A landscape with many valleys, sampled at points; each row gives a point and its height.
A ball rolls from a point to whichever of its 3 nearest points has the largest drop for the distance, and stops where none of them is lower. Distance is the straight distance between rows; heights are no part of it.
J774 height 3.42: [  1  -4  -8   3 -10  -1   2   2  -6  -2  -7  -1  -4 -12   8  -7   2  -8
   8  -3  -1   1   3   6  16   3  -3   8   0 -13  -4  13  -3  16   4   2]
J654 height 2.52: [  6 -14   1  10 -15   6  13  15  14  11   2  -6  -7  -9   3  19  30 -16
  -8  10  14  20  -5  -8   4  14   1   7  20  -6  -2  17   2   8   9  -3]
J555 height 4.04: [ -3 -14  13   3  -2   5   6   8 -11  -5   4   2   6 -17   2  -4  10  -7
   7   7  15   3  -3  -5   6  -3   7   8  17  -6   6  14  12  13  -2   4]
J804 height 3.91: [ -3  -5   0   3  -8  -3  -3   0 -19 -15  -9   0  11  -2   8 -14  -2  -1
   4  12   3  -2  -9   7   6  -8  12   7  -1  -9   2   2  15  15   1   0]
J422 height 4.05: [ -6 -20 -12  17  10   0 -10 -11  -2  -1  -8 -12   2 -19  -9  -5   3  -6
   5  -1   2  17   0   5 -18  -5   8   2  21   5  -9   5  -1   9   9  -4]
J649 height 6.22: [-10   5 -10  13   6  -2  10  -4   6   4  -3  -2  11  -3 -11   3   1  11
 -11  25  19  12   7   5  -2   2  -5   2  10   7 -15   0  16   0  -6   1]
J704 height 5.22: [  4 -19  30  12 -14 -20  18  -5   5  -5   4  -3   6   6 -12   7  11  -1
 -12   8  10   5 -18 -20   7 -12  13   0  -3   9   7   6  14 -10 -12   0]
J984 height 1.90: [  1   6 -26  -2  13   6  -5  11   3   0  -1  -8  -9  -3  16 -10   0   1
  -6 -13 -12   0  19   0  -3  18  -5  -4   5  -8  -2  -2  -6  12   3   5]
J776 height 4.41: [  1   6 -18  -4   4   5   4  -5   8   6 -12  -7 -11 -18  31   4   3 -10
   4   8   2  -4   8   5   9  20   1   0  -6 -16   4   1 -10  13  12  -1]
J15 height 3.83: [ -2 -17  10   7  -3  13  -2   2  -7  -8  -1 -20  13 -26  -4 -13  21 -12
   1   6  14  17   0   1   5  -2  15  20  15  -5  -6  14  14  12   7   1]
J875 height 2.24: [  3  10   8  -6  -4   4   4   5   5   1   1   3  -2  -4   8  13  -3   9
   5  -3 -11 -10  -3  -1   8   6  -5  -3  -7  -6   9   3 -14   4   8   7]
J769 height 3.99: [ -2 -27   9   7  -3   5  -5  -3   8   1  17   1  -6   7 -24  19   7  -4
 -10 -17   0  14 -15 -23   1 -13   6   4  22   2   4  12   4 -14  -6   6]
J329 height 4.69: [ -2  -6  -7  14   8  -1  -9 -12   1   7   5 -10   6 -15 -18  -2   3   5
  -2   6  12  11   3  -3 -14  -5   0   2  16  13  -3   0  11   3  -3  -5]
J99 height 6.80: [ -6   5  -8  13   6 -13  13   4  17   7 -12   9   7   4 -13  19   4   8
 -18  26   8  12   6 -11  -7  -5   5  -8   5   4  -2   6   7  -6 -11  -7]
J814 height 5.28: [  1   9  26 -36  -5  -3   9  14 -20 -18   8  14   2  20   4 -19 -10  -7
  17 -23  -2 -15  -2   2  10 -13  -9   4 -23  -9  -3  -8   5 -23  -8  11]
J655 height 3.31: [ -4 -19  -4  13  11   6  -7 -12 -12   4 -13 -20  -7 -10  -6 -17  -2  -8
  11  -5 -10   3  -2 -11 -13  -4  18   0  14  -8   1  -1 -11   9   8 -10]
J586 height 3.10: [ 12   9   5 -18 -10   0   8   6   3  -5 -12   6 -13  -5  20   6 -18  -8
   3  -5  -1 -13   7   4   9  16  -2 -10 -13 -14   5   4 -19  14   5   0]
J75 height 4.06: [  1  17   5  -4  -2  -3   0  -5   2  -4   2   6  11   7   3  -1 -12   8
   5   2  -6  -3   1  10  -5  -1  -8  -7  -9  -1   2  -5   1  -3  -1  10]
J554 height 2.77: [  5  -4  -6   1  18   3 -11  -6   4   5   6   2 -11   7  -4   0  -6  -1
   0 -16 -11  -2 -17 -19  -5   5   3  -9  -3   4  13 -14 -18  -4  19  -7]
J843 height 2.23: [ -8   6  -8  -3  14   2   1   9  -2  -1  -7  -5  -7   1  23 -11 -13  -5
   8   4  -9 -16   8  19   4  10   6   5 -14  -4   9 -12  -6   9  -2  -9]
J967 height 4.93: [  4  21   1 -19  -1   0 -13  13  -4  -5  13   8  -2   6   1  -2  -9   9
  10 -23 -19   5   4   0   3  -2 -13   0 -12   5  -8   3  -2 -24  -2   9]
J960 height 2.94: [ -6  -3  -5   2  11  13  -1   5   1   0   1   2 -12  -1  23  -7  -8  -2
   5 -10  -5 -20  10  14   3  13  -3   2 -13  -8  10  -1 -17   7   6  -1]
J364 height 1.94: [ -3   2   1  11   4   2 -15 -12  -2   3   0  -5   8   8 -22   0  -4   8
   8  -5  -5   6   2   5  -8 -14  -5  -2   8  15  -3 -15  22 -11 -18  -4]
J24 height 3.24: [  1   1  -1 -14  -5   5   1  11  -8  -2  -3   1  -4   7  18  -8 -16   3
   5   0  -5 -24  -1  12  12   7   7   5  -9  -9  11 -16  -4   2  -1  -4]
J616 height 0.49: [-17  -7  -2  22   0 -10   4  -2  -9  -9 -31 -10   5  -6  -6 -17  -4  -3
   0  11  11   4  15  10  -9  -2  16  -2  10  -2  -4   1  17  17   0  -9]
J339 height 4.67: [ -7 -25   7  23   9 -14  -5 -23   0   8 -19 -22   6   9 -14   1   8   1
 -10  15   7  -8  -1 -17  -7 -19  16   3   0   4  17 -13  11   5  -3  -7]
J539 height 2.69: [ -3 -12 -17   9   4  -1   2   4  17  18   0   2 -10 -10 -12  14  18   6
 -15   8  16  18  -4 -10 -11   6  -2  -2  22   3 -10  11   8  -3  -2  -2]
J568 height 5.63: [  0   4  19 -24 -13  -9  -1  -6 -17   0   1  -3  -1  21   6  -4 -19  -4
   7  -9  -6 -22  -3  -3  10  -5   5  -5 -20   6   4 -28  -8 -14  -5 -11]
J64 height 2.34: [  1   9  -8   0  13   3 -10  -3  10   4   6   4  -3  10 -12   3  -2   6
   4 -17 -21  -1   2  -9  -6   2  -6  -2   5  10  -3 -12  -3  -5   1  -4]
J664 height 2.97: [ 12  -4   7 -11   0   8  11  11   4  -4  13  10 -24  -4  26   1 -11 -10
   4   3  -9 -13  -7 -15  15  14  14   3 -13 -20  13  -7 -20   1   8  -6]
J699 height 6.07: [ -4  -8   5   7  -2  -2  -3  -3 -14  -1 -22 -11   5   8  -8 -14  -5   4
  -3  12   2 -23   1   9   6 -10  22  11  -9  -3  14 -20   8  -3  -6  -3]
J557 height 2.25: [ 11   9  13 -13  -7 -11  14  -6 -10 -15   0   4   7  -3   7   0 -13   3
   3   9  14  -6   6  12  11   0  -4  -5  -9  -3  -5   6   6   7 -13  13]
J160 height 3.84: [  9  20  14 -15   2 -16  -2  -4   8   5   4  20   0  15 -21  22   3   4
  -2   0  -3  13  19 -23  -2  -3 -14 -16  -8  10  -3  13   6 -25 -12   6]
J309 height 0.90: [-12  -1  -7   5  17   2 -18  -2  -6   2   5  -4   2  -2   5 -13 -18  11
  12 -26 -11  -4   3  10  -4  -3  -6  -5  -7  13  -5  -6  -4  -6   4  -4]
J941 height 6.71: [  3  14 -22  12   6 -11   6  -7  24   7 -14  -2  -8 -13  13   7  -4   1
  -6  23  12   5  13  -1  -4  10   2   6  -4  -7   3   9   9  12   3  -5]
J272 height 4.08: [  6  -1  -4 -19  -4  12   1  22  -9  -9   7  10   0  -7  12 -11   0   5
  12 -24  -2 -18  -5  12   1   7  -3   1  -8  -7  -3   6 -12  -8   7   7]
J545 height 2.02: [ -5 -11   7  17   9   4  -1  -8  -2  -3  -7 -12  -1 -17  -1  -5   8  -4
  -3   1  -2  11  -4 -16  10   5  13   8   3   4   5  -9  -9   8  11  -5]
J893 height 2.49: [  6 -10   6   8   4   2   3  -7   5  -2   2  -1   0  -2  -5   5  10   2
  -8   7   5   4 -12  -7  -4  -4   7  11  10   6  12  -1  -2   5   3  -1]
J876 height 4.15: [  5  19  -8  -5  -1   4  -7   8   9   5   9  17  15  -2  -9  12  11   1
  -4   0  -9  17   9  10 -11 -10 -13  -9   7  10 -12  11   7 -13  -3   8]
J979 height 2.98: [ 13   2  17 -10  -9   3   5   0 -11  -7  10  10  15   8   6  -9  -1  -3
   1   0  -2   7 -14  -3  12  -3   1   5  -3  -5   1   6   2   4   7   2]
J163 height 5.02: [-11 -11  -6  20   4  -8 -11 -17  -8  -5 -19 -20  19  -3 -18  -8  -2   0
   6   5   4   0   4  16 -10 -11  10  -1   2  18  -7  -9  26   2 -13  -6]
J698 height 2.27: [ 16  13  20 -23  -7   4   2  -4  -3  -5  11  11   0  10  -3   7  10  -3
  -9  10  -6  -1 -13 -12   8  -1  -6  -6  -8   4  10   1  -3  -5   3  -2]
J381 height 0.83: [  3  -2  -4  12  -5  -1   4   0  10   9  16  16  15   7 -31  26   8   2
 -17  11  17  11   2  -9  -7 -12  -1  -6   6  11 -14  17  14  -7 -10   5]
J456 height 3.09: [-12  -3 -10 -10  12  19  -3  12  -9   0   6  -4 -11   2  22 -24 -20   0
   9 -26 -16 -18   8  11 -10   6  -2   2  -4  -2   7 -15 -29 -22   8   1]
J323 height 4.98: [  3   4  11 -13  -1  -5  -1  -3 -12  -7  10  -7   3   7   0 -14 -15  -3
  22 -16 -14 -21 -14   5  -1 -18   4   3 -13  -1  -5 -11  -8 -20   3   1]
J109 height 4.32: [ -5  -8  -1  -2   9  10   5   2 -14   0  -4  -3  -3  12   5 -23 -22  -5
   0 -12  -7 -29   5  19  -1  -6  10  11 -10  -6  10 -31 -10 -13  -9 -12]
J736 height 4.96: [  4   6 -30  15  16   5   3  -8  21   6 -12  -2 -24  -5  22   1  -7   0
  -5   1 -11  -1  13 -10  -1  24   3  -2 -10  -6   1  -7 -10   9  12  -5]
J840 height 2.70: [-13   5 -21  -3  11  11  -9  10  -2  10   4  -5 -13  -6  18 -12 -14   6
   3 -25 -11 -12  17   9  -1  10 -13  -1  -5  -7   4  -4 -17  -3   8   1]
J123 height 4.66: [  0   7  15 -22  -2  12   2  11  -4  -9  16   0  -4   6   3 -20 -12   0
  19 -30  -7 -19  -8   5  -2  -8   1   7  -9  -1  -3  -9 -13 -19  -2   2]
J145 height 8.40: [ -9  -4   4  30   1 -15  14 -19  10   2 -31 -12   7 -23  -3  -3  11   3
 -14  33  13   3   9 -16  -4 -12  15   3  -3  -1  11 -11  14   1 -14  -2]
J344 height 5.79: [  2  17   2  -6   3 -10   3 -13  17   1  -4  13   6   9  -6  14  -4   2
 -10   7   2  -2   9   0   2   2 -12 -15  -9   3  -6 -10   0  -3 -11   0]
J916 height 6.46: [  9  22  15 -23 -14 -11  -2  10  -7  -2   1   2   1  15   6   6 -19   3
   5  -7   0  -2   9   5   5   5 -20 -15 -19   3 -15   3   9  -2 -13  14]
J915 height 4.81: [  0  12 -10 -12  -2   2   6  18 -11  -9  -2   7   3   6  27  -7 -14   6
   9  -4   0 -19  13  25   3  10 -14   7 -12 -12  -7   2  -9   4  -9   7]
J412 height 3.74: [ -7   4 -20   2   3   1  11   6   4  -4 -21   2 -12  -6  29   5 -13   3
  -1  13  -2 -20  18  12   6   1  -1  -4 -21  -7  -3   0  -4   9 -13   3]
J587 height 5.31: [ -7  -6  11  -3  -7  -3  -5  -8  -1  -8  -8  -6   4  20 -10   0  -4   4
 -11   9  -1  -7  -7  -8   7  -4  12  -2 -10   3  18 -18   9   1  -8  -5]
J493 height 5.67: [ -9 -29  19  14   7  -2   0 -12  -3   4   8 -14   8   7 -21   3   4   3
  -3   2  -3   5 -17 -15  -4 -18  19  12  18  17   6  -6   3  -4  -9 -11]
J812 height 5.99: [ -3  11  12   2 -16  -6   4   4  -1  -2   5  10  21   3 -13   6  -1  11
   1  21   4   9   2   3  -7 -11   1  -1   6  16  -7  13  15  -3 -11   5]
J192 height 5.12: [  4  -4 -10   8   1   7   1  -2   3   6   0   3   0 -13   6  11   9   8
   0  11   3  11   3   2  -3   7 -13  -5   7  -3  -5  19  -2  11   5  -1]
J684 height 2.60: [ -1   6   0   3   4  -1  -2  -4  10   8   9  10   1   1 -22  23  11   3
  -7   0  -3  13  -1  -8  -5  -7  -9  -7  18  10 -15   8  -6  -2  -3   6]
J720 height 4.27: [  5  12   5 -12   0  -5   8   0   4  -5 -12   5  -2  12  21  18 -10  -3
  -6   4   2  -8   7   0   7  11  -4  -8 -25  -2   7 -16  -9   3 -15  -1]
J866 height 3.82: [ -5 -17  17  13 -10   5  -2   4 -18   2   7  -9  -1  -5 -13  -3  12   0
  -5   3  24  10 -13   1   5 -10   9  13  22   4  -2   7  14   4   0 -11]
J668 height 3.92: [ 10   7   6 -18  -9   8  14   1   3  -7   1  -1 -10  15  18   5 -18  -5
  -6 -10  -1 -17  -8  -5   2  -2  -8 -11 -19   6   8  -6 -20  -1  -1  -6]
J917 height 2.39: [ -2  -7   6   6  -1   5  -7   0 -11 -12  -7 -10  -4 -10  11 -12  -3 -15
   2  -5  -9  -3  -5  -2  18   4  19  13  -6 -10   2  -7   3  13  10  -8]
J924 height 7.66: [-10  -3 -15  33  16 -11   2 -10  23  14 -20 -12  -4 -19  -2   5   0   4
 -15  27   9   8   9 -14  -8   5   7  -3   9   1  -6  -4   3  -1  -4  -6]
J199 height 4.02: [-10  -1  21  10  -6  -8   9 -10   1  -6  -7  -8   7   6 -10  -4  10   7
  -7  22  13   1 -11  -4   3  -8   8   8   0   0   5  -4   7   4  -8  -2]
J139 height 4.99: [ -9   4 -28  10   3   1  -5 -10  -2  -2 -11  -7  -8 -17   9  -8   3   8
   3   6  -2   4  16   5   4   6  -1   9  -1  -2  -8   5   9  19   9  -1]
J439 height 2.73: [ -4 -12   3  20   7  -1   0 -11  -8  -3 -15 -25   8 -11  -4 -18   1 -10
   3   3   6   8   1  -4  -3  -6  24   7   6  -9   6  -2   2   9  11  -5]
J430 height 5.17: [ -5  -6  24   2  -5 -11  -7  -4  -7  -6   0   1   4   8  -6  -5   3   6
  10   4  -3   5 -11  -7  -2 -18   8   9   5   9   6 -12  11  -9  -8   2]
J354 height 8.43: [  7  18  14 -39  -9 -23  -5  14 -11  -3  10   8  -1  20 -12   6 -10  -1
  17 -11 -23 -11  19 -11   5   3 -22 -14 -19   6  -2   1   6 -28 -16   3]
J176 height 3.23: [  5  -3   6 -10  -3   7  10  10  -5  -5  -4   4 -17  -3  28 -11  -3 -20
   7  -1   0 -24   1  14  21   9   5  15  -6 -29  -4  -7 -12  -2  18  -5]
J626 height 6.14: [ 10  14   8 -16 -11 -11  22  -2   2   4  -9   7 -10   6  10  22  -3  -3
 -20  19  13  -4   1   1  10  17 -11 -15 -24 -10   8   8   7   9  -7  -1]
J785 height 4.13: [ -1 -15  -7   2   1   6  -3  -1  -5   0  11  -9   6 -12 -15  -4  15  -2
  -5  -1  13  20  -2   4  -6   6   1   4  18  10   2  15   7  14   0   0]
J173 height 3.32: [  6 -20   8   0 -14   7  -2   1  -4  -3   9 -12   2 -18   1  -3  15 -10
   7   4  11  16 -14  -5  12   1  11  11  12   0  -2  14  -2  15  15  -5]
J491 height 5.72: [  3  -3  21 -10 -22  -3   5   1 -14 -18  -8  -2  12  -2 -12 -20  -8  -7
  -3  21  15  -9 -13  10  18 -10  -2   8   1 -11  -1  15  14  -4  -5   5]
J149 height 1.83: [  9   6   8  -5   5  -1   1   2   9   8   9   1  -3   5   0  12   9   4
   2  -1 -11   2  -9  -9  -6  -1  -6  -8   2   2   8  -7 -12  -6   2  -2]
J347 height 2.74: [  9   0   2  -4 -11   3   6   6  -5  -3  -9  -6  -6  -3  25  -2 -11 -14
   5   8  -8  -5   0  -6  14  12  12  11 -23  -7  -3  -4  -8  13   8   0]
J666 height 5.91: [  1  -5   5   6  -3 -10  18   0  14   5  -7   3   8  -8   0  15  12   3
 -17  32  30   7  -8 -13   0  -1   9   1   3   0   0  15  11   2  -2   4]
J485 height 3.57: [ -7  -1 -11  17  15  -7  -4 -15   5   3 -12  -7   1   2 -10  -8   2   3
  -7   5  -3   6  -5  -7 -10  -6   6   3   8   3   6 -13   7  -3   2  -5]
J59 height 3.89: [ -4  -4   9  -5   2  -4   4   7 -14  -2 -14   0 -10  13  14 -12 -16  -3
   1   7  -3 -24   2  14   9   0  14  13 -22  -9  13 -23 -11  -9 -10  -7]
J265 height 5.52: [ -3   8  -1  -1  10   7  -5   3  10  -1   3   5 -13  16   5   5 -18  12
   2 -19 -16 -20  12  15   1   5 -12   1 -13  -1  -1 -12 -14  -7 -11   1]
J312 height 4.16: [ -7  -4   1  12   2  -7  -3  -8  -1   0   6  -1  17   4 -25   2  -2   3
  -4   4   0   6  -1  -4 -10 -11  -1   1  15  21 -11   2  21  -8 -10  -1]
J33 height 2.53: [  9   2   2  -1  -1   8 -11   0  -5  -5  20   0   0  -6  -7  -5  11  -1
   8 -10  -8  15 -17  -4   0 -11   0   4  11   4   5   1  -1   0   9   2]
J497 height 2.50: [ 12  18  17 -10   2 -10   0   4  10  -4  10  13   2  19  -4  12   0   1
   3  -6 -12   8  -2 -14  -5   9 -18 -19  -7   7  -4   3 -14 -26  -1  11]
J490 height 4.63: [-10  -6  12  11 -15  -6  15   6  11  -2  -6  -3  15  -8 -11  14  11  -2
  -8  19  26  13 -12   2  -4   0  -7   1   7  -5  -9  25  19   7 -14  -2]
J798 height 4.59: [ -2 -13  -4   2  -4  10 -13   7  -8   4  28   5  -1   8 -28  12  11   6
   1 -19   0  24  -4  -5 -20 -14   7   5  15   7  -4  16  10 -16  -2  11]
J902 height 3.63: [ 11   8  28 -31 -20 -10  19  -5  -9 -16   7   0  -9  14   8   1  -3  -9
  -3   4   3 -20  -2  -8  15  13 -10  -1 -20  -7  -5  -9  -1  -7   1  -1]
J746 height 4.21: [ -2  -6 -18   9  -8   4 -13  12   5   5   6  -4  -3  -9 -10   3  19   3
   0   2  17  34  -3   8  -8   7  -7  -2  19  -3 -13  20   4   8   0   5]
J702 height 3.88: [ -1  -8  11  -5 -11 -10   3  -7  -7  -9 -21  -3   3   4  12  -6   0  -1
  -7  16  13 -16  -1   4  14   1   5   9  -7  -4  13  -6   5  13   3  -5]
J678 height 3.01: [ -4   7 -11   2  23   8  -9  -4   9   9  -1   1 -18  -1  13   5  -9   2
  -1 -16 -12 -11   1  -9  -9   5  -3  -9  -5 -11   7 -15 -21   0  11  -2]
J277 height 2.13: [ 18  -2  14  -5  -9   8   4  -4  -1   6  15   0  -6  -6   1   9  19  -7
   5   0  11  12 -19 -23  10   5   9   1  17  -8  13  -3 -14   4  18  -9]
J564 height 5.05: [ -6  -4  -3  -5   4 -10  -2  -6 -13  -2 -11 -10   4  18   9 -12 -16   2
   3  -6  -2 -24  10  15  -2 -11   0  -3 -18   5  10 -21   2 -10 -15  -6]
J296 height 5.57: [-11  12 -15 -14 -12  14  -8  14  -2  -1   5  14   7  -2  16   0  -6   5
   6 -10 -12   0  13  22  -1  -1 -25 -12 -12 -12 -10   6  -2 -10   2  15]
J56 height 1.92: [ 11   2  18   0 -14   2  10   3  11   6   3  11  -2  -4   6  14  18  -8
  -6  16  11  10  -7  -6  -1   6   4  -4   9  -5  15  16   2  11  13   3]
J105 height 5.27: [  0  19   4   2   3  -3 -10   1   1   6  -7  18  10   7 -22  18  -2   3
   8  -2 -10  16  12  -4  -9  -9  -8  -2   9  23  -6   6   9 -16 -13   2]
J165 height 3.86: [  4  13 -12  12  17  -5  -4 -20  16   8   2  11   0   5 -11  18  12  12
  -8   7  -2   3   8  -5 -13   9  -7  -5   8  17  -9  -5   3  -9   3  -4]
J338 height 3.52: [-11   7 -11  -8   2   6  12  16  -1  -2  -1   4  -2  -6  25 -10  -6   5
   2 -13   0  -9   9  19   8  11  -9   7 -10 -12  -5   6 -15   8   5   6]
J408 height 5.56: [ -7  12 -12  -3   3   1  -7   5   8   0   2  16  11  -3   2  -9 -10   5
   8  -6  -8  -2   0  13 -14   1 -15  -1  -4   8  -3   6   4  -3  -9   7]
J190 height 2.14: [  8   3  14 -25  -7  10  -3  14   4   4  17  13  -2   8  -1   4  11   3
  -3 -20 -13  11 -13   3  -4  -3  -4  -5   7   5   2   1  -9   1   6   5]
J273 height 5.94: [ -1  11  16 -16 -13  -1   0   8 -12 -17   1   5  12  12  10  -8 -15  -6
   4  -5  -7 -12   0   9   2  -2  -5  -8 -12   0  -2   0   0  -7  -9  -1]
J856 height 4.25: [  7  -6 -22  17  18  -3 -17  -8   3  16   6  -6   0  -4 -17   6  10   1
   3  -7   0  11   4  -8 -30   3  -3  -5  14   9 -16   9  -1  -4  -4   1]
J143 height 3.03: [ -2 -14  10   4 -15   9   7   8   1  13  15  -3  -3  -3 -13  11  11 -12
 -12   4  13  13 -22  -9   5   0  13   9  15   3  -1  12  -1   1   8   4]
J992 height 7.14: [  3  21   1  -9 -16  -2   1   1   0  -4   2   3   1   6  -2   7  13   4
 -12   9   7  16  -6  10   7   5 -14  -4   0  -5  -6  17  13   9  -3  15]
J503 height 7.28: [ -1   3  -3  14  -9  -7   8   0  -7  -4  -1   5  15 -11  -5  -4   8  12
   7  20   6   5   0  13   1  -4   2   9   9   4  -6  19  21  11 -11   7]
J398 height 5.62: [-13   4  -5   4  -5   6   6  -2   0  -2 -10  -4   4  -4  10   5 -10  -1
  -7  19   9   1   4   2   2   6   7  -3  -8  -5   5  -1  10  18  -3   3]
J802 height 3.04: [ -2   6 -17   0   3   8  15   9 -10  -9  -8  -1 -17   3  31 -14 -10 -15
   1  -1  -2 -22   5  10  11  12   4  12 -13 -15  12  -3 -16  -3   6   0]
J641 height 0.36: [  1 -16 -21   8  -3  10  -3   7   7  14  22   6  -3  -4 -19  15  18  -3
 -17  -3  12  16   2  -6  -7  -2  -6  -9  22   4 -12  21   5  -5   3   5]
J750 height 4.86: [ -1  16 -14 -13   0   7  -2  12   5   8   9  10 -16   7  16   7 -11   9
   7 -19 -16  -1   7   6  -6   5 -18  -8 -19  -2  -7  -8 -19  -5   7  11]
J608 height 0.69: [ 20  19  -4  -7  -5  -2  14  -3  21  11   3   5  -5   4   5  16   8   3
  -3   4   4  10  -9 -12   6  12  -9 -11   2  -3   2  11  -8  10   8   0]
J679 height 1.96: [ -3 -10  -8   6  16  -4 -11  -8  -3   3   6  -3   0  -3 -11 -13  -4   6
   6 -20  -7  -1   2   2 -19  -7   1   1  12  13  -9  -2  -4  -6  -2  -4]
J400 height 2.99: [  3  -9 -12  10  20  -5 -13 -15   7   7   4  -5  -6   3  -5   1   3   2
  -7  -8  -8  11   2 -14 -14   5   3  -5  16   1   3 -13 -17   5   9  -1]
J693 height 3.30: [-10 -13  -9  -6   4  16  -6   5 -11   1   1 -20  -8   7   5 -19  -8  -1
  15 -27 -15 -18  -6   2 -11  -8   8   3  -5 -14   5 -13 -20  -8  13  -4]
J837 height 3.18: [  8   5   6  -4 -13  -4  14  -2   5  -5 -22   1   1   0  19  10  -6  -7
  -8  12   5  -8  -7 -16  19   9   4  -3  -8  -9  13 -11 -11  11   0  -7]
J892 height 2.51: [ -6  -7  15  10 -17  -3  19   3  -7  -6  -7   0   6 -11  -6   3   9  -7
 -11  28  18   3 -11  -2  10 -14   4   6  11  -6  -1   5  15   5  -5 -10]
J241 height 2.95: [  6  -2  -8  -9  -9  11  -8  15  -3  -5  14   1   4   0  -4 -13  16  -6
  14 -11  -8  11  -5  13  12   1  -2   4   6  -2  -4  12  -1   0  16  -5]
J274 height 5.20: [  5  12  -8  -7  -1   0 -20  12  -1   8  18  20   5   1 -14   1  11   6
  14 -22  -9  16   7   8  -2 -11 -10  -4   6   8  -7  11  -2 -19  14  16]
J360 height 4.17: [  6  -3 -16 -10 -12  12  -6  12   2   8   2  14  -1 -12   2   2  22  -7
   3  -1   6  17   7  19  12  12 -19   5   2  -9  -1  21  -2  10  10   3]
J637 height 3.35: [ -8  -2 -17  16  19  -6 -14 -10   6   6  -4  -4   5 -12 -11 -10   1   8
   7  -6  -1   4  12   1 -16  -1 -14  -6   3  10 -15 -12  -4   1  -1   5]
J820 height 4.22: [  3  13 -17 -12   8  14 -11  10   7   0  10  10   0  -5  -2   1  -6   8
   5 -26 -16  -3  12   1   0  -4 -22  -8  -1   4  -3   0   1  -3   5  15]
J74 height 3.49: [ -1 -11 -12  13   9  -7  -7 -17   8   9  12   1  -6   2 -23  13  10   0
  -9 -12  -5   1  -2 -13 -13  -3   7   0  18  13  -2   1   2 -13 -11  -6]
J80 height 5.32: [ -8 -18 -21  19  17  -6  -4  -7  -1   8 -12 -12   6 -15  -2  -5   4  -4
   2   9   5   8  14  14 -17  -1  -8 -10  16   4 -18   5  10  12   0   8]
J98 height 2.35: [ -1  -1   5  17  -4  -3   6  -8   4   5 -12 -10  -9  -1   1   9   5   1
  -9  21   2  -3  -2 -17   2   5  13   5  -6   1  14 -15  -2   7   5  -6]
J823 height 3.47: [ 14  10   5 -23  -8  10   3  10  -3  -7  16  13   4  -1   3  -8   5  -4
  10  -5   2  -2 -13   2   8   8   2  -2  -6 -11   3   6  -9   5   7   9]
J887 height 6.58: [ -3 -20  10  -1   6  -1  -3 -10 -11  -3  -7  -6   1   7  -5 -18  -6   1
   3  -5  -4 -11  -6   1   7 -13  16   2   4  -2   2 -14   4   3   9  -7]
J193 height 5.40: [  5   5  14  -4   2  -7  -6  -7  -2   0   1   7   1  14  -6  -1 -18  -2
   3  -8 -10  -3 -10  -4   4  -9  -1  -5 -21   3   1  -9  -5  -9   0  -5]
J888 height 2.54: [  9   5 -21   0  -2  12  -7  14  10   2  14   5  -1  -4 -14   5  22  -8
  -9  -9   1  21   4  13 -11   7 -11  -8  19   2  -8  25   2   4   6  -1]
J253 height 2.01: [  8  -7  22  -2   9 -11  -1  -5   4  -1  11   3  -1   9 -12  17   9  -2
  -2  -2  -1   1 -17 -16  -2  -3  10  -3  12   7  11  -8  -5   0   7  -5]
J268 height 3.08: [  0   5 -20  -2   7   3  -2  10   3  -4   7  -2   1  -6  16  -2   0   5
   1 -15  -6   3  11  12   2   7 -10  -4   0  -2 -10   8  -5   4   8   2]
J513 height 5.80: [-16   0   9   6  -1   0  -1  -6 -11  -7   0  -7   6   1  -6 -16 -10   5
   7  -4 -10 -13  -2  12  -5  -8   2   6   5   6   5  -5  10  12  -6  -6]
J385 height 1.20: [ -7  -7 -13  24  16 -17 -13 -23  12  11  -5  -7   4  -2 -25  -4  -5  10
  -5   4   4  -6   9   0  -7   3   1  -6   6   9 -12 -11  11   2 -12  -5]

Call two points neighbours if one is among the 3 nearest of the other. Go from one point of each pair to the other, from neighbour to neighbour, staying as low as possible. Name the highest point that can't be avoided.
J385 / J309: J637
J608 / J309: J64
J608 / J557: J75
J843 / J984: J960
J545 / J149: J893
J149 / J984: J840
J309 / J616: J439

Where does a ball stop that starts at each point below?
J649: J545
J568: J149
J814: J149
